Each row is a point on a tangle of strands that fork, close into loops and nearly touch. The rows are in no order.
In the rows, 128 means zero.
Points whose rows are less than 94.7 apart are linked; no others are. Some points are linked to none.
supit: [164 137 104 138 134 148  95 196 134 176  87  41 115 147 131 121 114 128
 155 136 138 143]
kogef: [ 94 124 200 131 152 140 130 166  92 118 101 181 144 112 149 202 161 134
 113 116 136 128]
ziga: [118 152 115 135 100 204 103 116 124 146 167 154 103 146 108  74 152  84
 158  95 125 144]
tobo: [ 81 116  98 178 115 162 125  67 137 105 163 197 131 139 105  84 137 118
 173 126 155 119]
rog: [111 138 197 105 168 113 130 166 111 144 103 148 149  99 150 192 131 151
 140 103 150 102]
Soz: [ 96  98 150 174 171 147 139 124 126 104  77 167 132 121 123 127 139 113
 135 145 161 128]
zure: [190 108  91 140 130  76 178 146 154 131 131  75 110 165 143 128  68 202
 170 132 115 152]
zopo: [128 147 141 141 118 167 111  84  97  76 106 160 151 115 133 126 164  92
 118  95  84 135]
siv: [161 145 103  91 142  91  87 102 122 133 163  96 118 116 105 134  82 172
 162 127 164  96]
Dadas: [166 106 156 135 171 166 103 147  90  77  73 120 135 138 184 146 158 141
 130  76 125 126]
teg: [107  96  95 149 162 134 138  79 139 100 148 179 131 146 138 105 120 165
 161 134 179  98]
bifiz: [114 129  99 157 121 190 103  75 116 120 169 181 129 168 132  91 146 137
 171 103 147 135]
forav: [ 70  82 130 175 136 105 130 165 145 139 136 156 117 118 148 142 120 130
 111 171 160 126]
zub: [ 78 150 168 133  90  94 152 157 127 149 147 169 133 104 115 180 139  90
  80 143  86 136]
rab: [117 136 162  87  86 126 170 106 116 101 196 152 157  95 127 119 153 100
 102  83  61 113]
Zeruv: [192  84  94 148 156 144 184 107 140 101 119  98 139 170 151 115  94 193
 170 116 136 124]
fipu: [127 137 108 116 121 154  89 122 122 164 166 118 121 127 129 103 132 129
 151 127 155 108]
Fifil: [120 105 101 108  86 147 151 119 158 142 198 121 111 114 122  64 134  99
 136 128 125 109]
zivo: [156 175 168 131 156 171  95  83  59 121 128 192 159 130 123 125 167  99
 177  94 140 150]
Solad: [121 146 161 132 153 164  95 179 118 204 125 150 140  92 106 160 154  73
 156 149 156 132]
gegep: [126 156 132 101 132 114 112 101 130 132 101 122 115 125  94 139 116 131
 129 135 148 126]
Zofe: [ 71 128 159 117  89  90 146 143 113 126 191 165 141 114 159 179 131 149
  89 114  91 124]
Datu: [104 102 171 110 141  78 169 170 129 122 101 124 131  78 140 151 121 119
  88 130 119 133]
Binu: [127 120 108  76  99  90 140 124 134 164 218  97 140  75 126  99 130 124
 137 125 117  97]
rafed: [127 155 124 100  77 158 124  94 110  91 172 155 141 145 148 130 147 123
  75  89  50 136]
kekes: [116 164 100 123 109 114  83 130 129 179 142  72 112 117  98 125 123 115
 131 171 145 130]
kuvi: [ 82 162 155 166 127 145 130  66 101  99 147 219 163 120  98 151 161 124
 158 120 132 114]
dogo: [151 160 124  81  99 139 108 154 131 153 122  81 111 128 135 114 130 105
 106 112 101 127]
Pasaz: [113 173 129  90  68 127 140  81 127 109 143 148 130 130 102 130 138 101
  77 112  59 143]
vikaz: [167 197 160  73 149 128  84 109  94 160 136 139 129 108  93 171 141 156
 159 103 162 103]
Galu: [144  87 103 102 114 141 145 152 156 145 157  80 118 117 143  59 127 115
 130 121 137 107]
Neta: [112  91 155 113  85 138 159 129 120  74 182 131 145  93 153 116 164  88
  95  85  64 126]
nukot: [ 90 173 159 113  90  74 137 144 123 172 173 140 148  90 119 168 131 119
 100 150 100 120]
Veta: [107  62 107 167 125 130 176  99 131  75 151 146 137 146 170  94 133 153
 119 129 129 111]
timim: [195 131 118  58 160 124 141  78 120  75 146  88 137 100  99  82 123 134
 114  98 109  98]
femo: [ 83 102 150 156 125 104 100 203 140 168 130 142 127 112 147 190 128  91
  80 175 119 163]
mamu: [147 134 135 117 127 148 148 113 130  72  57 107 142 124 129 117 147  98
  91 108  85 139]
Viran: [143 204 181  75 137 113 123 112 103 165 140 147 149 114  93 181 148 141
 133 116 134  80]
pume: [113 165 165 108 116 146 133 112 103 130 157 176 149 110 122 151 149 122
 131 100 108 116]
tifa: [141 172 134  90 130 158 128 128 135 166  75 109 106  99  69 124 149  53
 126 141 136 148]
mula: [152  99 157  85 180 128 105 157 108 120 136 133 141 102 170 138 119 177
 170  80 156  96]
Pib: [120  97 137 100 119 146 137 126 116 122 208 146 137  96 164 102 153 132
 142  90 121  96]
Lagi: [ 87 163 144 166 114 170 102  81 115 107 187 216 154 130 109 137 149 119
 157  83 119 138]
suz: [177 140  99 129  88 132 168 126 159 150 106  59 104 164  93  75 116 121
 111 149 103 156]
Duna: [172 168 107 121  97 136 140 108 146 125  72  79 104 185  97 119 109 142
 111 143 107 152]
Suvo: [126 174 146 105 144 116 114  78 107  92  88 157 155 115 121 162 127 152
 102 111 117 120]
fotop: [114 128 154 140 177 131  98 171 138 196 114 129 144  82  93 145 127  87
 176 178 182 119]
tozi: [132 109 131 121 132  49 158 155 167 127  79  91 110 104 114  96 107 120
 108 149 117 140]
deni: [139 140 126 161 107 174 141 124 123  76  67 121 132 155 143 134 161  97
  92 117  69 157]
dev: [ 95 119 124 149 144  33 135 135 161 135 101 132 109 111 115 129  82 158
 129 170 162 139]
Kibet: [103  56 155 172 157 174 134 159 114  89 123 144 120 141 172 122 166 114
 141 122 154 129]
Daba: [162 118 126  54 137 107 138  99 132 115 160 112 133  91 121 102 115 145
 137 105 134  87]
tem: [164  97 125 144 149 142 126 203 160 167  89  56 112 129 141  97 111 106
 136 142 140 136]
gulob: [142 119 114 137 121  49 153 163 154 133 116  84 110 159 169 129  94 188
 104 132  98 151]
kikup: [ 63 143 137 174 102 173 112 120 138 127 164 209 140 133  97 132 139  88
 143 103 115 156]
sezuz: [136 125  87 122 150  97 137  96 131 107 145 147 122 169 156 153  95 208
 118 127 143 109]
kibi: [ 99  99  95 144 129  47 141 129 158 152 148 116 122  97 125 106 100 141
 132 173 160 126]
fosal: [123 108 177 115 132 172 124 162  88 122 160 148 135 111 164 132 183  99
 142  76 121 128]
nimiz: [144 141  69 123 111  86 100 129 132 157 164  84 121 163 154 135  94 192
 117 142 140 129]
bes: [106 119 136 141  94 150 134 180 124 114 118 112 109 176 178 156 137 127
  70 113  89 155]
ris: [100 138  77 138  67 103 142 100 154 146 167 129 106 164 103  88 110 131
 107 162 123 136]
Ruzi: [134  97 131 164 127 196 106 208 125 157 102 112  95 174 158 141 151  88
 109 141 127 162]
dor: [ 98 104 100 131  72 133 140 156 160 143 188 118 107 123 124  80 131  82
 100 129  98 143]
lalu: [180 129 125 160 124 214 121 103  99  95  97 129 133 163 141  63 177  83
 155  93  98 153]
bug: [132 144 119  71 115  68 129  96 133 125 148 115 127 107 123 136  97 167
  84 127 111 121]
dak: [160 105 145  72 152  53 150 159 142 101 102  87 120  88 127 112  84 134
 131 107 114 112]
Vobo: [147  87  91 166 109 171 167  98 130 101 157 127 134 169 157  81 142 151
 138 119 113 120]
pide: [146 178 107  95 107  87  90 134 126 169 104  48 119 104  79 135 105 110
 133 150 139 143]
bop: [ 98 200 139 105  82 135 113 111 131 161 105 151 110 121  80 163 133  81
 105 136 108 147]
goseb: [128  80 113 147 157  98 139 153 152 140 127 102 114 127 152  99  97 162
 159 144 172 112]
nupab: [194 108 132 118 164 157 136 149 120  86  79  93 134 155 158 112 135 156
 139  88 121 123]
rafi: [125 135  83 114  96 125 141  78 143 109 166 141 120 154 122  95 114 151
 109 133 125 112]
Tefik: [130 140 137 131 106 201  77 156 116 173 167 139 105 137 140  96 174  77
 153  78 129 151]
padir: [ 85 107 106 170 125 107 143 108 129  96 121 173 130 167 164 144 112 181
  99 149 137 127]
nopo: [158 106  91  74 126  81 139 102 138 132 208  88 124  90 130  86 109 155
 135 121 138  88]
Tid: [ 93  98 143 118  93 132 131 161 129 160 215 124 130  89 155 119 146 109
 128 110 118 108]
fogu: [141 121 112 144 159 147 119  55 102  71 148 167 154 134 149 124 132 158
 131 117 120 107]
kosu: [111 114  81 156  75 104 179  78 164 101 139 130 112 160  86  65 113 105
 100 164 112 142]
malag: [150  66 162 126 132 129 148 108  97  37 141 115 159 103 187 125 160 126
 108  96  91 104]
luk: [ 52  95 113 196 114 134 125 141 155 145 163 187 111 144 138 129 121 122
 124 166 151 137]
feki: [104 111 131 148 159 129 119 149 149 141  75 131 120 118 103 124 113 102
 139 160 169 136]
nilod: [126 116 127  94 147  66 108 155 132 140 164 105 141  89 173 144  94 170
 151 114 151  98]
Nati: [153 130 115 119 174 122 113  82 131  95 108 133 124 139  92 111 112 159
 176 128 193 103]
Zosa: [121 145 122 108 148  37 127  83 141  83  82 143 119 125  84 158  72 174
 135 141 155 127]
Munir: [151 116 124 160 144 184 132 100 115 101  83 129 134 135 123  79 158  91
 150 118 134 131]
satar: [139  98 166 116 192 144 133 129 111 118  92 142 143  91 127 105 146 122
 174 104 174 102]
miga: [152 131 102 151 165 129 128  61 120  67 106 144 152 163 128 132 107 186
 126 135 135 113]
fakud: [112 126 101 147 114 132 114 141 141 162 136 104 109 147 124 114 114 131
 141 157 158 124]
kerad: [ 99 162 157 139 137 145 107 155 142 185 108 166 130  98  81 173 135  67
 131 170 149 139]
Monof: [123  90 150 117 128 124 138 186 155 151 106 105 121  88 118 121 131  55
  91 154 110 149]
Rori: [140 164 140  91 122 163 110  81  90  95 156 153 147 123 140 135 155 120
 106  85  80 125]
Tifu: [ 80 124 187 165 148 127 139 178 137 177 172 205 151 109 110 169 155  95
 160 159 155 102]
kabo: [149 119 103 189 105 199 169 111 116 109  97 123 138 197 144 133 130 165
 128 137 107 161]
Gud: [176 154 105  68 124  62 134  87 133  86 136 106 123 140 106 140  79 179
  82 124  99 123]
Miru: [123 145 135 128 168 112  87 156 145 170  80 102 114  93  75 143 110 102
 163 168 185 133]
Sor: [128 141 158 144 160 160 106 111  87  90  79 162 144 136 164 155 152 140
 126 104 133 129]
fal: [132 131  93 144 154  88 133  80 133  79 103 149 125 171 118 149  81 214
 136 141 164 119]
tek: [ 78 127 116 128  83  72 146 121 144 145 176 143 120 103 140 122 116 126
  90 147 105 139]
zume: [221 123 118 161 150 181 108  77  86  63 111 117 153 142 164 109 152 138
 120 100  69 119]
peri: [ 86 111 136 151  98 146  97 202 153 169 151 139 114 123 129 164 138  57
  93 150 100 177]
Tam: [122  96 104 150 111 108 192 116 179 122 104 110 106 139  87  57 119  97
 107 178 123 151]
zok: [141  64 132 167 121 166 167 187 150 130 119  92 110 173 156 106 142 117
 117 142 127 144]
pupid: [146 103 154 114 162 121 131 102  93  58 120 127 161  95 168 140 134 153
 114  86 108 102]
Nuz: [ 87  96 192 145 129 145 126 196 123 168 203 171 150 101 142 167 164  91
 153 131 139 113]
zoze: [159 171 114 124 128 141 111  99 120  99  61 120 115 176 113 143 104 165
 106 128 118 141]
nezo: [106  79 112 138 114  39 137 165 140 141 170 103 119 110 190 141 117 173
  94 142 118 135]
Nibas: [106 136 115 155  67 165 124 135 124 105 147 144 118 183 169 140 138 126
  85  99  72 147]
zepal: [191 122  68 129 132  93 166 102 149 130 157 106 114 185 129 148  67 223
 156 135 118 143]
lig: [188 157 123 128 140 203 108 117  95 121  83 112 130 174 155  99 165 117
 137  90 116 153]
ruz: [160 104 156  87 174  93 138 162 131  81  56 101 130 105 128 116  89 130
 159  92 127 106]
Pag: [177  94 132 206 128 187 167 113 107  84  92 109 154 178 169 123 154 146
 133 123  98 146]
serib: [ 70 100 174 149 145 142 114 173 113 162 183 171 139 106 173 173 150 142
 143 125 154 103]
mabim: [110 208 159 119 112 168 121 131 127 162 115 177 128 113  70 158 161  58
 137 120 115 148]
Nek: [202 138 108  73 144  91 136 113 137  78 114  82 122 149 124 120  78 173
 107 103  87 122]
Vede: [127 144 116 131 125 102  95 169 130 152 102  97 112 155 168 160  94 176
 112 125 132 131]
Lipoz: [189 113 100 106 111 150 174 129 145 121 117  67 123 155 122  73 121 138
 120 120 107 119]
kitek: [143 170 111  80  93 153  82 110 117 163 163 102 114 136 118 122 135 127
 129 112 113 119]
tir: [109 162 165 136 128 163 152 139 139 131 117 176 139  92  72 141 170  28
 131 121  97 152]
lav: [ 82  76 103 142 121 104 174 108 152 129 185 159 125  98 134  81 128 117
 142 141 162 105]
Zet: [117  91 138 122 123  92 153 162 137 122 110 110 111 120 150 118 116 120
  89 131 117 130]
sodig: [123  60 139 115  94 122 164 132 121  61 169 114 137 122 190 114 154 124
  86 106  85 124]
gemo: [131 121 141  76 128  33 154 130 134 122 151 124 143  82 149 147  99 168
 101 105 106 108]
pido: [148 166 145 104 143 181  91 138 116 153  66 124 108 140 125 145 147 109
 133 116 143 145]
guzu: [143 135 174 101 175 160 107 180 111 177 105 129 131  91 124 143 155  96
 166 116 165 120]
zor: [104 110 112 170 144 164  73 196 142 183 119 110 129 132 136 136 129  89
 137 168 159 148]
Muke: [180 129  65 129 119 130 161  68 142 112 171 111 123 189 131 126 100 199
 113 137 122 127]
Lol: [127 114 184  90 139  39 167 176 133 133 138 120 149  67 140 154 117 144
 117 129 117 100]
Balu: [ 89 112 148 141 127 155 144 138 147 136 119 167 128 101  84 118 143  54
 134 147 129 148]
Pivi: [144 191 127 102 125 142  70 140 117 159  70  98 103 147 125 171 123 142
 123 118 137 137]
lumit: [173 194 133  72 123 169  92 124 120 158  81 103 113 121  91 125 151  75
 133 100 133 140]
Leva: [189  95 119 149 146 169 148  86 110  64 120 111 156 131 158  72 148 122
 135 110  93 106]
pumos: [ 92 152 179 142 144 156 100 164  95 160 114 192 128 125 146 188 164 121
 138 104 137 140]
ros: [121  87 107 111 115 124 160  88 121  85 220 162 142 108 162 100 143 134
 121  98 106  96]
Bozi: [ 92 144 113 100  76  42 141  95 133 160 205 133 136  87 108 126 120 138
 109 163 113 127]
Nuba: [ 80 120 172 116 109 116 130 184 117 139 141 149 124 114 177 184 139 132
  85 114 104 131]
mavol: [ 81 122  96 156 138  51 104 117 138 177 168 117 133  95 115 133 102 144
 150 190 181 136]
Gisal: [150  86 109 172 120 139 180 164 155 155 109  80 112 163 135  97 109 140
 133 156 132 150]
safu: [117 103 142 152 157 179  88 210 135 171 101 130 109 127 139 163 151  63
 124 147 140 153]
bavu: [139 177 168  65 119  97 154 102 122 135 128 138 146  91  81 149 131 119
 116 127 123 104]
gez: [127 125 102 103 151  83 119  86 128 131 173 145 122 108 111 142 101 178
 155 125 183  89]
pibak: [137 151 110 120  86 156 137 156 138 146  98  98 107 151 118 108 139  88
  83 136  95 154]
mur: [ 97 137 172 118 119  91 156 173 149 145  89 158 127  90 110 186 135  73
  62 163 101 154]
fikes: [183 135 139 122 166 153 106  86  87  62 117 123 160 125 170 134 137 157
 106  94  89 106]
tipet: [ 85 168 124 110  89 114 116  70 122 127 187 193 138 134 114 174 121 162
 108 131 125 118]
fom: [130 172 182 135 163 172  99 122  64 153 116 192 144 125 136 163 171 120
 166  88 151 134]
Vebat: [106 164 138 103 137  93 121  91 127 110  84 153 129 134 103 171  92 172
 112 138 154 118]
Bovef: [150 171  94 117 130 104  70 145 122 153 129  83 119 168 146 161  84 190
 150 128 150 119]
Zapa: [146 134 129  82 114 133 151  97 124  98 107 119 134 117 113  98 138 104
 103 111  90 125]
Git: [130 154 112  97 122  49  93 106 123 154 156  93 134  91  88 148  98 162
 155 153 170 112]
Fute: [135 130 103 151 132 150 137  43 120  87 121 146 145 146  93  85 138 124
 143 146 131 108]
kigu: [ 91  92 101 194 128 125 152  75 131  63 133 182 150 153 161 128 131 159
 122 144 125 118]
pur: [112 129 101 159  94 167 158  95 164 106  97 136 114 157  80  62 132  62
 119 148 109 147]
kani: [179 124 130  84 191 116 102 128 123 104 119 127 122 123 143 129  90 176
 191  87 166  93]
Vuri: [132 120 100 140 118 151 160  94 163 126  93 106 110 146  70  66 127  91
 138 165 149 133]
gemi: [141 136 147  82 144  66 140 135 142 119  71  89 114  93 101 124 100 114
 123 130 121 129]
Riker: [ 73 144  99 171 122  76  92 127 138 169 139 136 116 135 128 158  96 162
 118 182 166 148]
puli: [141 148 166  63 118 102 171 108 116 116 165 149 166  79 112 133 151 126
 106 104  92  92]
runos: [ 97 118 129 119 156 124 134  75 114 118 162 183 143 112 120 132 126 160
 157 122 171  94]
bonit: [123 176 125 105  97 176  90 144 109 160 116 128 110 170 161 152 147 145
  93  96 103 139]
pafe: [111  95 178 121 185 108 149 146 133 133  94 147 144  79 109 126 127 114
 158 139 174 104]
daboz: [167 171 127  69 123  71  93 144 130 136  88  69 115 109  95 147  87 126
 134 122 128 132]
patu: [138 148  90 144 113  43 110 151 143 151 133  68 109 157 144 140  79 191
 123 154 113 156]
gonu: [189 149 120  96 144 173 115 128 113 119  90  88 119 161 136 105 141 149
 138  91 121 125]
bukig: [ 79 137 134 164 157 139 119  88 120 107  80 180 135 133 108 152 123 142
 140 148 166 125]
tegoz: [115  99 116 103 124  84 122 161 121 141 186 111 123 113 199 150 115 183
 108 101 130 109]
maf: [118 137 102 117 148  50  94 176 135 164 127  35 151  88 111 122 103 112
 153 169 127 166]
tamiz: [133  98 174 122 173 154  98 190 117 150 107 111 115 112 160 143 151 123
 147  96 162 120]
rapak: [126  84  96 162 155 131  97 180 156 185 133  81 136 118 124  96 121  95
 159 180 168 131]
zomi: [142 172 112 153 142 155  92  60 106  78  86 148 135 178 120 152 129 166
 113 125 122 132]
lanap: [177 110 118  76 130 135 162  88 119  54 139  98 152 102 132  83 131 124
  99 104  71 111]
venov: [181 117 105 157 123 143 164 138 155 154  88  72 114 180  98 118  79 177
 181 151 157 154]
tep: [113 124 121 106 105 109 142 113 153 153 127 107 116 100  92  92 117  81
 120 159 140 124]
zerep: [ 78 153 123 148 159  93  74 155 123 174 121 130 137 122 134 180  99 157
 143 162 172 128]
refeb: [140 176 132  95 116 106 104 129 140 173  83  83 109  90  45 148 126  76
 129 164 141 134]
zuse: [133 163  85 145 131 129  85 107 131 135 112 128  97 184  95 160  91 194
 153 153 191 129]
mifi: [188 146  92 139 121 140 120 153 149 170 103  40 108 172 109 117  92 159
 182 147 146 143]
zov: [143  89 105 118 164  83 115 167 140 129 146  99 120 128 174 122  88 184
 172 108 166  97]
nada: [137  92 138 122 155 144 154 110 144 101  89 118 126  92  83  53 142  73
 153 142 157 113]
rim: [113 139 148  95 108 126 113 167 109 191 199 114 154  88 157 150 149 127
 129 116 122 105]
Fekez: [119 148 104 155  88 190 123 158 156 148 108 122  96 168 110 114 143  54
  97 135  93 180]
Vin: [134  96 169  99 154 156 112 166  95 117 141 129 125 110 184 141 159 144
 147  77 145 113]
pulu: [ 87 139 110 101  99  93 135  97 121 132 203 174 136 120 155 155 113 170
  99 117 110 112]
Zonu: [199 120 105 105 130  72 172 140 143  98 111  84 121 164 140 125  63 197
 132 112  87 137]
girog: [139 101  96 178  84 164 174 166 159 171 129  94 103 182 118  93 125 107
 109 165 102 170]
Nubek: [126 135 163 106 126 197  92 180  98 168 136 146 119 118 155 145 172  88
 136  89 124 138]
Sata: [185  87  84 129 113 157 196 110 152 117 160  93 127 160 145  60 126 161
 140 122 118 120]
Lovo: [147 110 138 169 134 159 170 155 129  74  41  96 133 169 151 139 147 114
  97 128 101 156]
Zepu: [117 133 135 151 144 185 107 121 111 132 113 159 123 145 128 112 158 109
 150 117 148 139]
rizol: [ 88  96 144 192 137 166 142 129 138  97 104 167 136 112 107 121 155  49
 135 139 117 156]
nuv: [ 93 138 172 150 165 127 145  89 100 112 110 197 157 104 107 159 150 132
 148 133 147 115]
sotol: [142  92 148 179 139 212 128 183 123 109  82 119 107 177 153 134 181  69
 125 121 120 169]
pulov: [125 193 143  89 101 145  87 150 111 177 106 117 116 125 136 182 138 121
  98 122 104 146]
Turid: [123 166 107 118  89 139 118 132 136 143 111 119 102 173 136 141 120 140
  74 129  99 152]
sosu: [ 73 133 167 160 149 133 133 146 140 170 130 203 142 104  75 170 135  84
 147 182 163 130]
tofi: [116 120 153 188 123 173 122 105 112  79  87 158 142 105 128 121 169  56
 131 116  88 144]
Vute: [133  99 130 154 106 162 137 212 141 150 122  81  97 178 169 141 146 113
  87 143 104 158]
gibep: [158 177  91 143 116 140  92 127 139 163 109  91 101 203 123 153  92 184
 135 147 151 137]
pob: [ 95 162 115 123 124  38  87 153 131 173 123  67 142  92 110 150 118 113
 107 179 118 172]
rituv: [114 180 131  99 108  68  98 113 104 174 173 130 140  97 104 175 116 166
 134 150 147 106]
Sazar: [156 116 101 159  93 172 170 121 119  95 116 120 135 198 163 141 129 177
  95 115  68 157]
kudi: [107 160 125 112 118  90 105  78 113 148 169 175 126 113 100 172 111 181
 139 152 166 103]
vil: [ 99 179 157 105  83  97 124 164 106 191 215 131 161 100 121 156 152 109
 129 133  93  97]
kiga: [114  96 110 165 143  80 152 135 140 111 126 149 117 175 180 155  92 208
 114 131 155 125]
tiz: [151 171 118  82 121 149  94  83 118 122 131 131 121 127  95 114 146 129
 127 113 136 116]
Gog: [140 141  98 142  96 197 109  93 124 114 156 150 123 174 128  84 150 119
 141  99 106 140]
zanan: [157 109 111 170 140 161 174 125 153 132  68  96 122 175 108  93 110 140
 156 142 141 146]
mabur: [117 128 149 113 146 120 166  87 142 118  90 138 139  76  50  94 136  83
 153 152 159 116]
tetub: [150  94  91 157 156 120 160 119 152 116 119 119 121 163 137 109  89 189
 169 132 172 111]
Mamub: [148 131 163 171 157 188  92 112  61  99  83 171 140 126 169 137 182  97
 145  85 131 151]
pade: [119  96 124 148 153 156 125 118 116 125 133 149 123 137 156 105 136 147
 156 117 175 111]
givo: [ 48 133 122 172 107 155 114 116 141 153 177 210 117 138 103 137 122 118
 148 136 152 137]
miret: [ 81 114 121 158  70 122 115 178 161 161 186 127 111 124 128 120 126  68
  91 150  90 170]
miv: [110 123 175 103 140 102 113 180 111 129  98 125 127 114 179 198 120 161
 103  98 128 120]
fikog: [158 107 137 124 199 136 120 103 108  83 103 138 151 124 138 104 120 167
 185 101 170 101]
demok: [ 81 126 153 154 159 123  91 164 117 182 147 156 140  99 158 176 122 150
 157 151 186 105]
guz: [ 79 189 132 125  76 153 127  97 130 125 135 174 132 135  92 157 139  90
  97 112  81 155]
Panef: [ 96 132 125 149 124  69  99 185 143 169 116 104 124 107 134 162 123  98
  84 185 109 172]
vut: [163 139  67 111 139 118 151  55 136  76 161 124 129 157  97 103 107 174
 109 137 126 112]
roru: [192 152 143 145 162 192  83  96  70 101  92 142 136 139 157 112 170 112
 144  84 119 138]
batil: [196 122 102 135 155 168 134  47 110  67 108 119 145 136 103  79 138 124
 148 127 120 107]
Gode: [150  91 134 173 142 143 158 124 123  65  73 102 145 163 168 134 134 152
 112 121 104 130]
seta: [128 177 112 159  91 189 127 124 131 105  78 137 110 170 117 122 158  62
  97 116  74 166]
nitid: [120 120  97 142 152  83  97 173 150 174 119  54 130 113 107 102 106 107
 166 182 163 142]
Vatu: [113 114 123 131 125 129 138  54 105  70 193 179 162 106 149 121 142 139
 124 104  88 102]
Meko: [121  56 134 120 145 145 140 172 136 143 170 102 125  88 149  83 140  96
 146 119 155 104]
Vuv: [116 160 164 107 131 150 121 114 107 164 136 160 133 109  99 135 152 112
 159 117 155 115]
kuzu: [112 142 145 107 119 106 138 164 145 157  80 120 115  92 112 145 133  76
  84 151 114 147]
Gubil: [100 102 160 122 170  55 145 145 152 119  99 141 128  80 106 128  90 131
 147 149 163 115]
Lup: [122  52 149 130 155 133 141 179 158 151 127 115 125  74 120  90 130  70
 139 155 161 114]
mugez: [108 111 108 185 104 161 144  78 139  80 121 156 132 144 103  79 140  90
 130 136 111 130]
fofev: [164 137  88 141 143 127  99 100 136 125  99 114  99 172  70 128 104 173
 188 149 195 109]
Fezut: [105 149 135  88  75  86 157 100 132 168 228 146 150  87  99 118 132 119
 129 135 111  92]
Rer: [111  89 116 139 101  55 162 154 148 108 144 121 109 145 181 133 120 175
  69 133  96 145]
Pamud: [134  74 139 124 159 128 159 165 157 124  83 100 121 101 116  77 123  88
 135 130 148 116]

A fork is a point with three links, a tip a point with one. Leave the first point through the second and follow the links. Name the first fork or tip that comes.
mavol / Riker | Solad
Muke / zepal | gemi
Vuri / pur | vikaz
rafed / Pasaz | Rori
kigu / Veta | miga

A tip is a point with one link. Name the tips that can be reached along the links from each point below, in the order of the rows.
Vatu | Monof
Zepu | zivo
nuv | tobo, forav, Zeruv, Vede
tofi | Vuv
miret | tem, Nibas, girog, sotol, mabur
